Each row is a point on a landscape with many valleys, with its height.
A ball rolls from a point to the lowest of its 3 nearest points, and stops where none of them is lower. Distance is the straight distance between rows; heights are no part of it.
k286: [106 106  65 185 110 142  71 120 193  83 137 106 121 150 123 124 160 109
 165 158 189 149]  height 3.47
k886: [152 126 135 113 102 116 124  94  35 132 109 132 151 139 102  99 111 107
 118  91 108 139]  height 4.42
k44: [115 131 100 175 138 148 115 185 130 101 124 158 130 120 137 100 157 121
 120 117 138 126]  height 2.87
k653: [123 144  97 172 130 145 115 172 154 110 140 143 109 146 128 102 175 109
 126 139 145 122]  height 3.33
k603: [138 120 127  74 100 120 122 127  94 154 107  97 115  92 135 105 123 140
 125  79 117 112]  height 3.62
k334: [ 79 131 174  52 138  93 134 113  98 154 127  99 140  95 146 125  81 125
 107 131 147 124]  height 3.00
k917: [132 101 128  80 121 138 120 179 135 179 103  91  95  74 127  94 130 120
 131 107 120  96]  height 2.99
k283: [122 142 176 148 149 150 133  70  57  93 133 138 137 148 113  82  79 110
 133 120 100 146]  height 3.95
k537: [105  97  70 132  86 112 117 172 132 151  92 136 148  74 141 134 143  94
 124 112 109 129]  height 4.40
k731: [114 120 169 151 160 164 132  58  66  95 139 110 102 143 100  86  82  93
 131 108  90 151]  height 4.23
k77: [119 132 157 136 109 121 155  68  32 143 134 116 125 143  71 131  68  78
 122 120  79 136]  height 2.28
k522: [105 148 154 115 110 105 132  76  36 119 116 130 164 139 112 113  71 108
  98 122 106 153]  height 2.20
k578: [121 134 140 126  90  94 162  67  41 140 118 107 134 132  94 126  70  95
 118 113 105 151]  height 1.66
k300: [128 154 133  88 136 103 156 120 154 129 128 138 157 148 131 185 140 163
  85 143 139 141]  height 3.77
k649: [151 161 155 146 135 128 130  45 122  54 104 138 142 156 149 104  82 145
 123 116 137 155]  height 4.47
k89: [ 99 108 160  94 155 157 182 148 165 188 137 158 122 125 154 185 127 172
 122 171 140 125]  height 3.66
k408: [116 139 142  52 154 111 151 116 150 155 136 134 149 111 150 167 119 167
 101 134 133 123]  height 3.57
k965: [121 119 130  52 160 108 158  97 147 126 115 137 143 142 148 182 139 166
  79 149 141 125]  height 1.42
k164: [163 134 129 160 168 152 116  52 103  48  92 137 119 139 118 106 125 129
 121  81 116 161]  height 4.20
k821: [101 104 154  54 173 136 172 112 141 154 115 138 113 133 144 169 144 166
  85 161 156 125]  height 1.53
k823: [129 146 102 164 118 131 118 181 164 126 153 130 111 164 118 115 173 116
 141 143 138 111]  height 3.48
k327: [ 96 107 111 191 147 141 124 156 110  87 151 149 161  67 144 118 110 103
 172  83  92 131]  height 2.93
k849: [136  99 150 131 106 120 191 154 188 205 154 147 112 116 141 147  94 139
 150 206  99 115]  height 0.79
k406: [ 80 126 157  57 175 110 152 122 130 180 124 130 139 109 152 160 108 143
 100 140 143 116]  height 3.65
k540: [113 117 141 104 138 125 177 129 178 175 147 137 118 117 152 204 124 165
 126 159 118 136]  height 3.27
k110: [144  99 111  85  86 131 123 129  89 160  98 107 122  84 127 120 136 128
 125  84 125 111]  height 4.05
k997: [131 111 139  90 138 122 174 167 169 195 137 111 105 103 149 112 116 126
 138 136 107  90]  height 3.50
k314: [122 114  92 211 142 144 122 136 130  63 139 152 148  72 157 132 119 124
 161  80 118 146]  height 1.38
k782: [125 131 132  81 149 112 158  99 139 135 128 149 138 146 123 197 160 175
  72 147 150 139]  height 2.66
k360: [126 124 122 148 132 158  98 161  51 135 108 164 142 101 116 142 136  94
 123  89 129 127]  height 3.87
k469: [123 184 160 116 159 127 113 119 155  92 141 163 141 193 136 180 133 157
 102 160 170 121]  height 4.09
k628: [119 118 148 112 142 131 169 157 191 198 142 129 118 119 149 147 110 145
 148 163 103 106]  height 4.73
k663: [149 124 124 110 118  92 168 149 177 167 144 123 132 125 141 162 137 153
 127 130 102 126]  height 3.32
k799: [135 139 106 153 125 148 110 177 117 116 125 154 124 123 137 108 168 123
 103 113 123 116]  height 2.53
k905: [138 166 160 132 138 150 112 125  96  97 130 162 135 140 136  76 136 142
 125 102 120 119]  height 3.45
k90: [163 170 142 119 116 101 138 144 110 125 127 148 162 148 129 108 145 135
 113 114 119 120]  height 3.12
k904: [155 153 128 117 116 119 116 159  90 124 126 143 142 134 126 112 156 141
 114 104 110 111]  height 2.10
k251: [118 163 167 118 129 111 121  87  59 113 125 145 167 157 117  92  93 116
 108 125  93 151]  height 3.46
k186: [113 108 155  69 103 139 109 157 102 184  95 109  85  68 107 100 105 109
 157 100 137  97]  height 4.53
k617: [125 122 129  89 128 111 164 123 171 142 137 138 138 142 140 211 130 179
 113 158 126 137]  height 3.78
k772: [140  89 143 133 116 125 194 138 188 180 145 117 104 130 127 147 110 141
 162 203 106 151]  height 3.56
k986: [130 123  85 118 109 126 120 171 112 149 103 128 134 118 130 119 165 122
  99 104 117 119]  height 1.82
k330: [144 154 137 128 127 145 111 163 103 119 119 146 120 136 132 100 163 131
 118 108 110 102]  height 1.14
k526: [147 111 101 162 118 105 146 144 184 158 136 113 131 168  84 166 157 126
 147 185  98 125]  height 3.16
k897: [112 125 101 178 121 129 107 195 104 123 112 164 154  94 135 123 138  95
 125 110 116 127]  height 3.58
k459: [114 126 133 116  79 103 150  49  48 137 106 100 134 117 108 124  54 104
 114 124 109 144]  height 1.23
k262: [129 111 146 142 179 161 105 100  76  83 127 145 103 113 133 116 119 125
 128  84 120 150]  height 3.07
k598: [139 125 143  64 126 111 152 145 150 167 128 104 119 106 148 122 121 139
 124 111 112 114]  height 0.25
k54: [151 142 129  71 117  95 154 124 130 144 131 115 157 124 144 139 133 159
 113 105 112 121]  height 2.54
k594: [156 123 144 158 164 160 117  59  94  62 106 116 115 133 131  97 112 124
 122  87 115 152]  height 4.43
k5: [131 108 103 161 148 156  83 150 181 145 151 137 135 154  70 148 164  78
 178 209 136 159]  height 0.17
k703: [121 123 118 173 134 144 103 152 177 113 152 105 112 179  95 126 163 125
 163 188 159 127]  height 3.52
k141: [139 118 128 184 126 132 128 138 175 135 143 110 125 197  62 148 139 109
 174 202 109 124]  height 3.24
k185: [158  70 157 137 118 141 169 137 165 211 143 145  96 114 114 111 111 107
 163 252 116 129]  height 5.69
k765: [158 148 107 112 116  87 146 147 160 152 133 120 146 144 135 151 151 144
 126 123 113 117]  height 2.84
k688: [159 135 122 168 151 164 118  88 118  65 111 136 110 133 145 101 136 165
 124  82 149 125]  height 3.64
k850: [135 131 161  49 129 123 134 138 144 171 129  99 125  96 152 111 115 132
 131 102 127 103]  height 1.48
k762: [113 128 166  50 131 109 133 134 128 189 135 107 132 101 160 115 100 138
 125 117 131  95]  height 2.21
k458: [132 129 139 130 160 173 108 111  39 120 121 157 111 115 100 113 129  93
 120  97 108 135]  height 3.98
k368: [147 151 131 149 118 128  92  99 197  85 165 101 134 189 150 165 104 163
 161 127 176 116]  height 4.78
k951: [148 151 147 139 144 143 111 144  78 111 124 166 133 135 130  89 146 136
 112  95 114 113]  height 2.30
k241: [128 107 106 113  83 132 113 151 103 150  90 117 127  87 137 123 147 121
 112  82 118 119]  height 4.69
k197: [132 107 133 177 140 159  90 134 178 145 151 102 113 192  80 137 144 120
 175 200 130 122]  height 1.43
k460: [115  76 114 117 135 130 143 184 185 189 111 106  94  84 130 111 138  82
 124 176 108 116]  height 4.19
k644: [ 97 127 100 176 131 142 105 176 170 114 137 154 147 124 128 102 168  86
 152 155 135 147]  height 2.83
k511: [132 100 131 124 116 114 184 148 192 183 150 115 111 105 146 137 119 141
 145 155 105 117]  height 4.61
k287: [136 134 120 131 129 154  97 144  79 130 120 156 130 130 123  98 152 120
 110  94 120 110]  height 3.10
k582: [121 117  86 156 108 130 111 173  79 144  96 151 146  78 124 138 124  94
 124  91 105 138]  height 4.06
k756: [ 99 130  88 173 119 136 118 182 143 131 136 157 144 105 123 117 161  97
 127 149 130 135]  height 2.51
k853: [149 118 121  92 128 116 159 148 170 164 137  96 118 101 144 127 142 135
 125 109 115 106]  height 1.68
k219: [145 114  91 158 119 120 129 157 169 149 134 121 125 162  79 145 178 105
 147 197 125 136]  height 2.90
k767: [118 133 141  88  93  98 130  83  59 136 112 106 163 128 129 123  87 125
  89 121 119 134]  height 1.12
k546: [149 107 110 164 141 147 100 137 179 150 132 126 122 177  69 156 167  90
 154 227 124 157]  height 0.60
k108: [141 134 158 130 136 144 119 100  43 124 114 149 146 141  95  94 117 108
 118 104 105 125]  height 4.11
k718: [ 94 116  79 199 121 148 109 145 169  83 122 143 138 110 136 112 149 132
 158 140 167 153]  height 3.14
k480: [107 125  89 167 125 137 112 195 166 126 125 140 134 134 109 117 183  98
 129 170 139 139]  height 3.13
k677: [ 76 122 146  79  98  96 126  65  62 146 122  98 124  94 128 121  53 120
 108 123 147 144]  height 0.70
k184: [138 112  99 126 108 149 103 135  50 147  91 145 122  92 108 140 134 106
 119  79 113 114]  height 4.63
k256: [134 140 138  65 124  98 153 115 136 133 131 123 158 122 149 172 114 160
  95 125 134 132]  height 3.06
k389: [124  88 112  93  78 149 103 128  68 158  77 136 111  65 107 131 123 109
 129  77 141 122]  height 0.65
k285: [131 105 139  78  90 128 131  86  55 152 102 105 111  85 104  96  96 118
 141 111 138 124]  height 0.24
k491: [136 119  90 201 160 148 102 117 113  69 126 163 132 102 159 149 125 143
 137  72 132 142]  height 0.23
k964: [126 131 120 144 147 160  96 154  66 129 122 166 118 108 122 117 138 118
 121  90 116 116]  height 3.51
k234: [149 146  99 187 103 131  97 109 180  67 137  96 106 183 138 135 142 160
 165 118 177 104]  height 5.19
k72: [110  77  88 113  99 117 127 179 160 175 100 107 111  72 137 113 136  98
 115 127 131 106]  height 4.41
k501: [146 181 134 130 128 106 133 152 140 122 141 143 155 169 131 134 147 142
 111 123 120 107]  height 2.94
k990: [138 154 164 124 125 124 130 108  58 102 125 150 164 142 127  96 107 111
 104 113 103 129]  height 4.22
k816: [124 123  92 198 135 154 108 129 145  66 117 149 108 109 148 112 153 157
 130  95 154 140]  height 2.42
k340: [106 145 176 144 139 144 139  65  44 105 133 125 137 158 103  92  67  86
 128 119  79 147]  height 3.49
k120: [163 123 107 107 104 131 118 145  86 138  92 125 125 114 132 115 155 125
 104  80 109 112]  height 5.17
k32: [148 168 137 134 121 104 128 156 172 139 162 139 144 183 113 183 143 144
 138 155 116 124]  height 1.85
k379: [128 158 134  89 156 111 133 111 147 117 122 161 143 173 112 195 159 168
  76 157 146 127]  height 3.41
k733: [ 98 135 164  42 142 103 140 113 120 156 124 113 146 100 163 135  94 143
 107 115 149 124]  height 2.79
k71: [135 136 125  90 134  94 160 121 158 153 140 137 154 140 150 188 134 172
 103 140 119 122]  height 3.60
k591: [132 106 105  82 108 120 128 166 140 171 109  92 100  84 136 110 143 127
 119 111 124 106]  height 2.91
k492: [102 112 108 204 134 145 117 152 135  80 145 157 161  71 153 117 118 112
 171 102 120 152]  height 2.16
k934: [139 111 155  86 131 118 168 157 177 189 141 118 122 101 153 132 109 139
 142 133 111  95]  height 2.52
k55: [146 143 122 151 116 107 144 165 180 136 152 122 124 174 104 139 155 132
 138 168 114 107]  height 2.27
k451: [132 129 104 153 119 150 110 181  81 128 113 165 122 115 132 103 168 114
 113 110 120 114]  height 2.97
k387: [154 125 127  97 103 112 130 130 105 144 105 114 157 111 127 115 148 134
 105 101  99 109]  height 4.95
k709: [134 144 124 173 130 154 100 151 139 104 144 141  99 133 140 101 162 146
 138 117 154 115]  height 2.73
k62: [159 139 107 178 130 155 113 109 139  54 110 135 107 144 148 118 153 161
 134  99 169 115]  height 3.29
k730: [132 148 127 151 125 147 109 166 113 115 129 150 111 136 132  91 160 139
 117 121 127 117]  height 2.00
k710: [127 135  88 155 123 124 119 190 133 134 118 149 132 123 124 121 176 115
 124 138 118 118]  height 1.94
k858: [155 157 144 147 144 153 114 106 122  79 131 143 105 135 149  79 141 150
 134 101 152 131]  height 4.14
k481: [153 168 137 152 135 126 120 119 161  78 151 127 117 169 159 118 130 171
 150 118 164 121]  height 1.55
k404: [142 123 132 113 124 145 111 136  52 137  98 150 131 130 105 107 140 101
 113  88  99 109]  height 3.61
k825: [116 114 143  82 149 129 162 129 174 170 147 157 122 114 159 190 129 168
 110 155 132 132]  height 1.15
k190: [128 115 165 142 155 157 124  89  37 110 128 134 120 136 109  89 105  96
 115  94 109 140]  height 3.73
k324: [125 119 108 187 125 143  93 125 191  97 161  81  98 174 124 128 148 134
 182 134 170 110]  height 5.16
k2: [ 86 130 130  87  93  89 138  69  57 139 116  85 147 103 128 132  54 123
  90 129 136 146]  height 0.45
k462: [115 116  95 176 121 153 112 185  86 132 130 175 160  82 134 124 121  86
 150  89 108 127]  height 3.97
k92: [119  90  82 124  95 133 113 161  82 151  95 127 138  59 122 144 118 101
 125  81 121 132]  height 5.02
k463: [130 135 119 170 140 165 103 125 121  74 128 160 108 116 145 104 143 148
 125  94 143 135]  height 2.06
k779: [126 196 162 107 145 114 111 126 118 103 140 165 163 158 144 135 131 137
 107 137 137 126]  height 5.56
k63: [152  84 103 108 127 106 167 159 178 175 132  91 100 103 136 116 161 120
 131 146 113 118]  height 2.77
k380: [ 92 115  97 181 126 150  97 176 149  89 134 157 140 105 146 112 143 118
 145 118 150 139]  height 3.19
k684: [163  95 110 164 102 106 167 123 169 160 144 104 131 155 100 161 140 141
 151 197  97 140]  height 3.40
k448: [132 126 124  87 124 105 168 133 183 154 135 130 147 133 160 193 123 169
 112 137 118 125]  height 3.83
k536: [157  58 135 147 112 118 167 131 181 170 139 124 101 116 101 127 119 106
 157 233 118 149]  height 5.13
k288: [142 109 138  81  80 114 133  68  48 153  99 112 131 101  96  94 103 115
 127 107 119 137]  height 0.97
k456: [114 118 115 166 138 167  99 174  76 112 124 168 121 102 137 112 133 107
 128  97 132 117]  height 3.53
k42: [116 128 176  51 104  98 116 115  83 178 118 100 124  89 136  95  79 123
 139 104 146  98]  height 2.46
k954: [113 125 169  72  79 112 133  78  76 157 119 110 116  76 107 104  59 121
 153 121 147 126]  height 1.09
k289: [142 175 139 134 124 127 111  75 174  56 132 138 143 186 164 155  88 165
 126 119 199 146]  height 3.82
k439: [ 79 133 142 116  76  93 150  61  56 138 119  94 120 110 111 135  51 112
 113 129 127 151]  height 0.83
k527: [105 122 149  87  85  90 137  63  52 144 126  99 121  93 113 127  61 108
 137 115 135 138]  height 1.04
k68: [152 162 168 144 147 148 110  85 130  74 121 147 121 144 158  91 121 149
 123  99 150 132]  height 4.48
k646: [131 128 152 154 164 143 138  42  95  59 110 110 121 152 118  87  96 112
 119  89  98 158]  height 4.70
k22: [120 112 104 165 129 149 103 127 192 113 148  92 101 175  93 124 163 114
 181 172 163 138]  height 3.04
k434: [115 125 146  79 146 120 172 162 170 198 143 132 118 112 145 167  92 143
 130 149 113 113]  height 4.67
k874: [111 106 104 188 150 165 102 139 116  82 134 158 129  84 160 130 125 134
 138  80 121 146]  height 1.13
k438: [127 185 168 132 142 128 115 122 167  95 157 146 144 179 151 139 123 142
 140 131 155 120]  height 0.32
k712: [145 141 119 169 124 149  89 119 146  76 125 112 102 156 146 110 149 162
 148 107 178 121]  height 3.42
k586: [120 140 152  55 102  99 133  99  92 147 120  92 146 100 154 113  96 130
 106  96 135 130]  height 2.05
k457: [129 127 129  93 139 116 152 115 160 140 132 155 149 150 131 208 137 172
  92 149 133 136]  height 3.37
k868: [ 91 116 142  49 172 120 166 120 145 161 127 146 121 114 162 160 140 168
  91 151 147 126]  height 2.78
k529: [155  88 108 137 115 105 182 134 193 168 145  98 109 131 118 152 149 137
 147 180 109 131]  height 3.09
k771: [153 129 119 105 102 127 120 117  49 147  95 132 133 104 110 107 136 113
 111  88 120 132]  height 4.07
k88: [140 136 130 162 110 126 106 103 190  92 168  90 116 187 128 153 110 162
 168 121 169 115]  height 5.10
k85: [108 155 141 102 127  97 133  98  79  99 113 139 181 148 132 129 105 123
  75 144 111 143]  height 6.14
k719: [138 135  89 199 125 154 102 113 151  63 124 122 105 144 145 122 155 162
 139 106 180 121]  height 2.85
k450: [110 187 164 108 165 114 117 105 124  95 144 160 157 165 140 151 131 139
  94 171 162 130]  height 4.84
k795: [134 122  98 166 125 123 131 160 173 140 134 119 131 172  85 135 172 109
 155 187 121 128]  height 2.92
k159: [130 116 121 166 143 141  97 145 177 154 149 110 116 175  64 137 149 101
 167 218 129 146]  height 0.74
k105: [140 137  94 147 119 122 130 189 138 131 124 130 134 146 120 115 176 118
 113 130 122 108]  height 1.40
k144: [174  66 103 149 109 119 141 118 175 156 127 119 112 145  76 158 152 108
 159 213 114 164]  height 3.23
k87: [103 129 139  53 128  92 128  94  93 130 113 101 156 114 150 138  98 131
  86 126 134 137]  height 2.29
k887: [152 115  86 111 115 114 144 168 143 150 115  95 122 107 125 122 162 122
 111 112 112 112]  height 2.55
k446: [150 108 113 170 120 117 130 142 172 157 131 110 123 170  65 149 169 111
 165 207 115 150]  height 2.98
k945: [132  72  97 114 144 124 172 150 195 194 130 110  93  94 127 121 147 110
 150 194 109 130]  height 4.24
k513: [150 127 137 151 157 166 118 102  79  85 117 153 108 120 142  94 129 140
 129  85 126 142]  height 3.43
k200: [147 159 135 119 121 104 142 149 169 128 155 149 160 163 127 193 146 170
 122 143 118 109]  height 0.13
k3: [130 116 152  67 114 131 124 147 113 182 114 106 119  81 136  87 113 122
 126 102 124  86]  height 2.50
k52: [133 121 129 150 158 181  99 135  60 116 120 164 117  92 128 126 116  99
 125  75 120 143]  height 3.79
k390: [131  98  66 147 111 121 133 175 177 145 118 115 124 115 115 130 181 109
 114 161 118 143]  height 3.20
k155: [ 86 113 109 178 123 140  91 146 189 105 146 128 142 130 120 115 150 100
 172 171 176 164]  height 3.31
k842: [143 113 122 156 179 165 106  47  86  62 105 107 112 120 106 119 121 106
 115  75 112 155]  height 4.46
k971: [ 96  94 125  94  93 145 100 172 110 178  96 123  83  55 123 121 116 101
 135 104 140 100]  height 4.80
k388: [ 99 133  97 170 128 143 104 185 172  96 151 144 131 138 112 107 165 101
 149 164 151 149]  height 3.03
k879: [139 130 141  69  90  98 135  99  82 138 112 115 151 113 143 114 103 130
 121 108 125 124]  height 1.75
k214: [160 169 146 141 126 125 112  93 167  66 139 128 128 161 161 122 102 166
 150 109 164 130]  height 3.18
k95: [ 69 118 160  38 157 102 124 111  87 153 121  94 133 108 144 134  79 127
  75 149 147 119]  height 3.21
k449: [ 89 114 139  61 174 121 159  96 124 144 123 127 127 120 149 162 138 143
  78 152 155 127]  height 2.80
k626: [117 128 108 169 129 127 104 176 179 123 146 129 116 167 101 118 176 105
 151 170 142 114]  height 3.22
k78: [141 111 110 171 181 160  99  82  93  77 118 147 112  98 128 136 133 123
 136  63 123 154]  height 2.68
k466: [119 125 128 178 137 144  98 127 193 128 172  89 107 187  94 131 138 120
 183 175 147 117]  height 2.95
k998: [144 154 123 162 130 142 106 126 164  95 144 128 110 167 145  95 139 158
 139 118 150 116]  height 3.39
k275: [154 150 157 137 153 154 120  93  93  77 125 138 128 134 143  77 128 154
 120  96 129 133]  height 3.94
k261: [130 165 144  92 131  89 126 130 113 114 131 135 171 152 143 141 131 139
  93 131 114 130]  height 6.03
k376: [161 135  90 103 107  91 150 149 140 158 127 106 126 121 125 126 165 138
 122 115 114 107]  height 2.45
k472: [141 129 140  63 121 101 168 138 165 159 143 114 149 112 156 155 132 154
 121 113 115 116]  height 1.83
k86: [133 110 123  99  93 112 140  77  34 141  94 118 124 112  81 107 100  91
 127  96 117 127]  height 1.61
k64: [ 97  84  92 117  93 130  94 175 116 159  87 117 125  44 150 136 120 102
 124  87 125 125]  height 5.52
k500: [147 167 153 135 127 123 110  78 136  56 130 143 144 155 171 102 103 166
 123 107 154 147]  height 3.86
k833: [141 134 116 133 115 115 169 142 183 154 149 127 139 147 116 185 139 156
 137 158  95 134]  height 3.63
k828: [119 108 168  84  92 128 110  90  51 167  96 117  84  72  96 103  94 104
 157 103 158  98]  height 1.37
k590: [135 106 146 117 142 120 180 170 181 202 141 116 112 112 137 121 114 129
 140 171  93  99]  height 4.31
k761: [143 175 145 145 135 127 125 163 153 119 151 142 118 163 124 115 157 150
 135 128 127  98]  height 4.83
k47: [123 111 116 172 153 170 105 132 106  79 130 161 119  98 148 117 132 130
 126  88 139 135]  height 1.65
k876: [100 114  88 211 128 137 104 140 165  75 137 150 158  97 146 124 127 120
 177 120 157 157]  height 2.82
k178: [109 181 157 124 155 129 101 107 158  81 162 152 139 184 146 160 104 155
 117 142 182 118]  height 3.35
k601: [117  87 124  90 139 130 140 178 172 184 119  86  86  82 141 111 132 103
 119 130 116  88]  height 3.17
k679: [129  99 111 172 153 165  80 127 179 128 152  94 117 171  78 134 138 102
 179 194 160 149]  height 2.24
k341: [121 115 117 160 178 166 107 117  90  82 136 155 129  79 143 132 117 104
 133  75 116 154]  height 2.23
k970: [130 130 127 177 139 122 128 155 178 127 171 112 118 181 101 138 154 133
 158 172 122 124]  height 1.02
k326: [126 164 144 154 141 114 123 135 184 117 158 157 146 201 120 197 126 156
 145 155 130 117]  height 3.05
k888: [146 131 147 148 154 173 111 128  59 101 126 154 113 121 128  89 135 119
 124  90 121 130]  height 3.68
k38: [115 139 139  60 106  97 139  99 107 133 124 114 176 120 143 129 110 140
  94 115 134 147]  height 2.37
k248: [169 163 116 159 117 140 114  88 146  64 134 130 125 163 164 110 113 186
 129 109 159 119]  height 3.36
k613: [115 166 179 141 151 134 117  86  75  81 131 143 157 151 151  91  90 117
 100 125 118 141]  height 5.18
k943: [120 107 134  78 107 143 117 163 112 188  98  98  90  76 141 109 120 119
 133  83 139  94]  height 3.96
k593: [126 121  74 163 112 116 118 186 164 135 135 131 136 141 100 122 186  87
 134 164 131 131]  height 3.15
k610: [114 152 187 144 151 143 126  74  79  72 130 140 148 147 135  90  92 121
 127 110 107 156]  height 4.54
k180: [149 132  81 132 103 107 140 176 136 145 117 122 120 132 118 124 176 122
 112 127 115 113]  height 1.93
k413: [118  99 142  88  98 151 104 119  78 174  85 116  85  54 109 122 111 109
 148  97 159 115]  height 2.62
k35: [153  93  99 135 112 107 154 148 185 151 135  91 124 132 107 141 170 130
 134 162 103 135]  height 2.67
k320: [105 125 172 153 148 136 141  64  83 101 149 106 109 155 102 111  62  85
 127 104  78 148]  height 3.93
k237: [139 172 175 119 138 118 128 119  95 103 124 144 171 159 145  96 108 143
 101 124 124 131]  height 5.12
k311: [111 121  86 146 115 128 113 196  92 144  94 139 144  90 129 134 148 105
 109 104 117 122]  height 3.34
k416: [118 165 151 146 141 124 106 117 180  80 164 137 122 188 147 167 103 162
 151 139 180 110]  height 4.21
k994: [159  82  96 144 124 114 153 126 182 159 120 108 103 137  87 148 160 121
 144 200 113 158]  height 3.02
k443: [130  85  94 147 149 174  42 106 188 106 154  85 141 146  97 153 137  93
 193 183 179 174]  height 3.08
k851: [125  75  92 106 137 125 154 170 189 175 115  99  88  84 136 108 154 105
 135 153 122 123]  height 3.55
k843: [ 70 137 139 119  61 103 165  54  64 140 120 106  95  92 120 147  32 105
 116 136 136 138]  height 1.26
k699: [102 122 155  67 158 120 158 140 159 168 137 136 149 118 153 165 114 148
 122 135 130 116]  height 4.10
k925: [103 142 173 155 161 135 139  64  91  80 131 109 126 146 135  86  71 116
 123  95  85 160]  height 4.44
k20: [131 166 142 154 142 122 118 154 170 112 177 130 125 183 128 129 141 147
 153 141 143 109]  height 4.08
k188: [126 111 141  91 138 116 188 150 187 176 149 119 117 103 159 159 107 159
 139 144 105 120]  height 3.80
k48: [153 164 128 132 119  85 150 156 154 138 152 137 145 172 131 165 142 150
 117 132 115 116]  height 1.73
k696: [115  90 112  98  90 140 104 128  85 166  87 112  99  55 124 132 118 113
 140  79 145 106]  height 3.30
k727: [ 83 129 165  90  85 100 139  71  62 154 125  95 103  86 111 107  53 120
 143 129 157 129]  height 1.10
k398: [159 119 102 124 105 115 153 162 167 141 125 110 122 137 115 133 161 133
 135 136 108 123]  height 2.38
k316: [156 154 141 103 112 114 127 120  65 134 106 129 155 135 120 104 129 130
 113 105 105 119]  height 4.71
k179: [118 138 132  71 126  86 149 100 102 131 115 125 167 119 144 146 126 140
  75 127 122 140]  height 2.60
k580: [132 170 146 156 142 122 111 141 185 103 181 134 122 192 139 148 124 167
 150 141 158 114]  height 3.69
k10: [116 160 170 142 138 142 132  52 107  67 108 129 138 157 144  89  82 144
 117 101 118 170]  height 4.82
k641: [128  98 121  75  94 134 116 118  84 164 100 112  88  74 115 107 113 127
 135  85 147 106]  height 3.54
k30: [140 122  91 151 107 120 137 174 174 144 135 119 121 136 107 120 181 112
 122 157 122 126]  height 2.89
k81: [144 190 151 132 129 110 123 154 158 125 165 142 154 177 126 143 136 156
 139 136 122 110]  height 3.38
k902: [131 107 130  76 121 126 136 178 158 187 112  87 102  97 146 104 128 131
 132 119 124  84]  height 1.41
k61: [123 163 129  87 150  98 139 135 137 120 128 156 169 157 140 188 140 156
  90 140 146 130]  height 3.92
k442: [ 95 114 101 185 144 157 117 177 114 103 135 171 146  82 144 113 141 109
 144 106 140 143]  height 2.81
k927: [129 139 129 172 130 168 103 171 106 102 122 155 117 124 138  97 160 130
 133 115 124 119]  height 2.49
k539: [ 96 108  79 199 117 132  94 131 172  81 135 128 145 120 138 128 139 120
 173 126 175 162]  height 3.11
k427: [134 151 151 159 129 113 119 150 179 127 172 121 134 193 108 159 134 140
 155 159 130 101]  height 2.88
k396: [107 146 159 139 119 125 151  81  40 123 124 121 147 135  94 106  73  79
 116 114  77 151]  height 2.86
k687: [113 105 117 182 154 162 100 157  92 103 145 161 148  78 143 121 112 107
 140  85 113 141]  height 2.09
k485: [135 175 175 133 143 132 124 115 102  83 140 154 148 153 146  91 124 140
 115 128 133 140]  height 4.65
k574: [ 97 124  83 157 105 129 117 198 136 134 112 153 161  97 127 119 163  91
 126 136 110 135]  height 3.01
k519: [135 136 114 176 125 137 111 132 184  91 164 113 101 179 133 125 139 146
 167 131 163 102]  height 4.52
k621: [132 120 143 150 169 161 136  40  79  62 112 107 108 137 105 106 107  97
 122  91  88 158]  height 4.62
k700: [119 182 144 111 172 112 122 127 141 118 136 165 159 183 132 184 146 146
  95 159 160 120]  height 4.45
k809: [136 126 138 153 178 143 132  40  96  52 119  88 119 151  88 119 102  94
 120  86  81 162]  height 4.77
k165: [130 132 147 135 116 119 145  75  27 144 117 125 124 143  81 114  93  74
 123 110  90 150]  height 2.26
k694: [111 172 157  96 142 101 128 115  84  95 116 150 180 164 141 132 117 123
  85 148 127 143]  height 5.87
k447: [149 127  89 155 113 116 139 162 170 162 134 113 129 153  97 139 175 132
 134 161 117 125]  height 2.69
k764: [ 93 109 156  37 162 114 152 104 129 147 132 124 139 115 152 146 113 145
  87 139 164 126]  height 3.25
k721: [133 144 127 116 136 104 146 119 181 137 146 147 150 160 126 221 131 168
  97 163 125 133]  height 3.74
k949: [133  82 133 132 131 124 183 150 178 180 131 120  87 117 127 127 118 118
 153 208 105 130]  height 4.37
k543: [120 133  93 182 130 150 100 153 183  94 140 114  89 154 137 101 165 135
 141 140 177 125]  height 3.67
k749: [120 179 176 129 152 123 111  84 119  74 139 150 137 155 178 117 100 147
 120 129 157 136]  height 4.68
k27: [138 115 121  68  99 123 124 138 107 172 111 102  98  67 137  97 124 132
 125  95 123 105]  height 3.28
k713: [121 100 135 127 112 122 178 131 193 156 152 127 117 125 148 190 114 173
 135 172 122 148]  height 4.35
k983: [169 161 135 171 140 140 131  62 120  58  95 135 127 156 142 104 121 163
 129  92 148 134]  height 4.02
k847: [128  75  70 126 115 113 150 169 176 171 112 105 116  87 132 111 152 101
 120 147 128 132]  height 3.59
k855: [169 116 119 173 159 172 103  75 104  68 100 150 109 126 136 106 137 132
 129  71 137 139]  height 3.90
k470: [123 119 158 145 170 176 112  63  71  88 118 138 107 119 124  92 118 100
 129  95 113 151]  height 3.44
k785: [163 164 115 122 113  97 145 161 163 141 141 140 148 159 128 139 164 150
 117 129 106 115]  height 2.43
k616: [154 148 116 110 114  82 155 138 172 151 151 126 151 141 135 172 141 164
 123 140 109 130]  height 3.26
k199: [126 182 145 115 131 101 129 135 150 116 147 143 161 169 134 175 147 152
 107 130 120 113]  height 2.11
k331: [110  92 105  98 129 131 130 174 167 188 103  95 101  80 140 113 143  93
 132 142 123 112]  height 4.04

Two balls start at each pair of points below. Name the first point that both come to, or write never.
k179, k38 => k586
k983, k712 => k719
k539, k380 => k491

Call two points neighbours if one is among the 3 nearest of the other. Go from one point of each pair to the other, from neighbour to neighbour, staying as low as possible. Name the highest point that can't be avoided.
k200, k330 => k765
k825, k330 => k617
k447, k849 => k772
k5, k986 => k446
k965, k2 => k764
k2, k389 => k413
k105, k481 => k998
k285, k2 => k954
k330, k986 => k799
k105, k986 => k180
